The views of a scene show one set of named points, each view turned or mirrored, shifted and resized as a whole, with a little noise and some points left out.
(in the rows, 128 means zero)

Scene 1
View 1
z130: 109	155	123	134	154	125	145	145	126	143	121	126	128	109	122	125	113	127	114	117
z890: 96	162	119	128	148	131	146	138	123	141	122	112	120	129	145	159	98	126	118	140
z322: 101	158	131	132	149	125	145	142	117	139	128	121	109	125	156	130	114	136	129	152
z538: 126	148	120	146	137	126	132	147	117	161	121	137	151	150	138	127	120	125	115	118
z701: 133	142	144	114	155	129	139	163	135	117	134	124	102	126	140	134	115	130	133	146
z243: 107	150	132	112	155	122	142	137	118	116	133	108	95	146	170	153	106	140	133	167
z647: 131	142	146	122	144	126	136	155	142	120	124	136	112	135	135	139	115	131	139	148
z335: 126	141	124	118	154	130	145	151	125	122	126	110	113	120	140	124	110	126	126	127
z395: 106	161	121	118	166	127	147	153	108	138	140	104	110	118	152	142	111	132	109	140
z302: 101	143	120	143	143	117	138	114	129	136	108	130	127	146	140	114	108	134	128	120
z539: 126	138	135	116	139	130	143	150	144	109	119	122	111	123	133	147	105	126	142	147
z747: 115	149	136	122	151	141	142	149	139	124	122	111	98	133	153	141	98	124	134	144
z645: 145	128	135	128	128	123	138	157	131	124	122	136	130	131	133	120	125	129	144	136
z662: 98	159	118	136	161	118	144	132	109	149	128	120	124	127	143	121	116	136	108	124
z465: 134	143	141	123	152	137	142	167	143	125	125	128	111	112	125	123	113	122	132	129
z595: 126	145	120	137	144	124	138	148	122	148	122	133	144	132	125	126	120	126	114	112
z829: 126	131	147	118	141	121	136	136	164	95	108	139	107	134	117	146	103	131	150	142
z86: 107	144	125	129	156	117	151	135	124	125	121	121	113	106	130	105	116	135	127	125
z205: 128	143	130	121	160	105	129	140	124	127	132	142	133	152	125	143	123	141	109	127
z382: 149	128	137	111	139	136	137	159	148	105	120	116	111	141	139	144	103	120	144	139
z578: 126	140	142	109	154	126	139	147	153	101	119	125	103	126	122	151	101	128	133	139
z78: 121	142	97	131	131	114	147	138	93	146	126	112	157	126	141	135	122	129	115	120
View 2
z538: 150	135	129	128	163	125	101	149	127	125	150	153	126	157	141	130	102	119	130	107
z890: 115	143	135	113	126	132	137	128	155	123	152	168	119	167	152	154	131	137	128	114
z205: 142	120	143	97	171	137	125	134	153	130	130	148	119	158	139	109	133	115	130	109
z829: 142	120	108	94	125	169	135	109	151	146	110	120	97	181	149	123	150	119	128	140
z578: 137	117	122	99	116	156	147	115	168	134	118	128	107	165	144	132	153	118	123	127
z78: 144	160	145	120	157	138	87	144	154	120	152	171	138	148	160	144	117	111	105	100
z302: 123	146	111	107	153	150	86	137	119	132	128	152	120	171	144	141	140	129	145	98
z130: 146	121	126	112	131	150	119	148	150	113	135	152	133	156	152	151	125	129	132	90
z701: 135	127	115	110	131	153	152	132	173	128	138	130	100	155	130	132	141	98	125	111
z662: 123	137	132	108	151	140	117	151	149	112	145	170	131	155	142	150	133	129	140	80
z465: 155	116	109	118	117	156	139	139	164	123	130	124	114	153	136	142	130	106	127	107
z382: 140	135	114	119	117	145	133	113	165	144	129	116	98	156	131	127	145	96	112	138
z645: 157	140	107	118	146	164	115	137	153	135	135	125	104	161	141	128	123	90	116	118
z395: 116	138	140	112	132	136	146	141	178	112	155	167	123	146	138	152	138	118	126	90
z595: 158	127	130	119	148	138	103	148	141	121	138	147	132	154	146	135	114	118	124	102
z747: 115	138	112	117	114	141	145	124	159	131	142	139	103	162	131	149	144	117	132	116
z243: 90	156	127	102	144	144	156	117	173	134	153	160	93	167	132	138	155	108	129	115
z335: 134	136	122	115	124	148	123	135	168	124	134	140	119	147	136	145	145	106	122	100
z539: 137	134	115	108	119	162	139	118	166	136	132	132	102	169	147	138	141	110	116	129
z86: 136	134	115	101	134	172	114	146	158	118	126	149	124	157	146	151	148	115	134	79
View 3
z829: 175	74	120	137	125	132	97	123	136	122	145	106	133	118	170	141	130	102	148	137
z395: 166	141	105	119	156	113	139	132	109	154	127	134	102	109	141	126	157	101	116	136
z647: 179	105	110	125	140	133	110	125	141	128	139	119	135	111	151	134	132	101	124	137
z645: 167	119	112	126	121	133	107	137	158	130	130	128	155	109	146	135	133	107	120	120
z539: 177	98	106	133	124	129	111	121	127	141	135	122	131	114	164	136	139	98	128	136
z382: 167	87	84	133	126	123	99	124	141	134	132	127	137	109	170	137	134	104	114	136
z662: 150	146	134	111	158	119	133	151	119	141	133	132	108	121	131	117	160	107	132	116
z86: 159	139	138	138	133	115	111	144	121	136	138	138	125	119	142	136	161	103	144	126
z465: 179	120	104	136	133	121	102	136	137	138	158	137	133	123	143	140	140	100	120	133
z890: 166	114	114	106	149	131	140	133	105	152	129	123	103	127	151	112	153	98	124	124
z595: 148	132	117	108	137	123	125	156	150	146	147	129	129	128	132	126	139	115	126	104
z322: 177	133	127	116	154	135	127	129	113	132	120	130	120	111	141	116	158	96	122	132
z701: 179	116	101	133	145	121	109	123	134	131	137	127	129	102	149	140	140	101	118	146
z302: 141	115	144	112	146	131	114	153	130	121	125	126	126	127	148	111	157	111	146	106
z538: 145	129	117	92	149	134	130	159	155	136	138	127	133	128	128	111	136	116	116	96
z335: 158	125	105	133	135	113	111	139	126	142	134	140	123	113	151	134	153	105	121	130
View 4
z647: 133	115	150	131	128	134	128	135	136	134	123	127	112	123	137	113	123	140	118	135
z322: 122	124	151	133	110	117	134	132	112	170	122	139	117	132	126	107	125	132	139	135
z829: 144	118	159	124	120	136	113	145	136	110	121	114	128	104	132	102	125	153	100	132
z395: 118	128	134	126	111	103	142	125	114	167	128	141	115	150	140	93	127	150	145	148
z595: 130	114	127	132	127	110	128	120	141	146	136	152	138	119	161	108	123	138	152	113
z78: 123	123	127	133	123	98	140	129	125	168	149	178	135	106	168	92	116	138	152	123
z538: 127	114	128	130	138	112	120	124	141	155	132	164	130	116	157	112	132	123	160	104
z243: 123	134	158	115	117	117	131	145	105	163	125	138	89	130	115	89	132	140	119	150
z578: 137	119	147	121	116	125	124	140	133	119	120	117	122	125	137	96	127	163	109	145
z382: 139	107	140	129	123	129	129	151	141	117	120	143	99	122	146	100	125	151	100	139
z747: 130	114	143	128	108	119	126	146	124	143	108	139	110	137	126	100	135	146	121	140
z130: 127	115	132	136	109	108	132	120	130	151	127	136	150	131	150	106	123	147	150	124
z662: 123	124	135	127	108	98	131	116	116	168	136	142	134	132	136	99	127	135	160	118
z302: 134	117	145	126	105	105	113	131	120	152	132	147	137	103	127	99	129	128	143	98
z701: 131	114	145	130	118	127	139	131	134	135	126	127	101	138	137	109	120	147	116	141
z86: 131	115	143	139	90	107	138	118	121	149	136	128	137	124	135	104	110	146	133	121
z205: 132	129	139	108	141	111	122	115	136	139	150	131	117	117	146	99	126	142	142	119
z465: 134	105	136	141	113	125	137	128	142	130	119	128	125	138	149	116	119	150	124	133
z539: 135	116	149	132	115	127	128	146	130	132	119	132	127	118	142	102	123	154	110	144

In a view up to two points have been moved. Name them for each view, in the order of its rows, or write none.
view 1 -> none
view 2 -> z302
view 3 -> none
view 4 -> z539
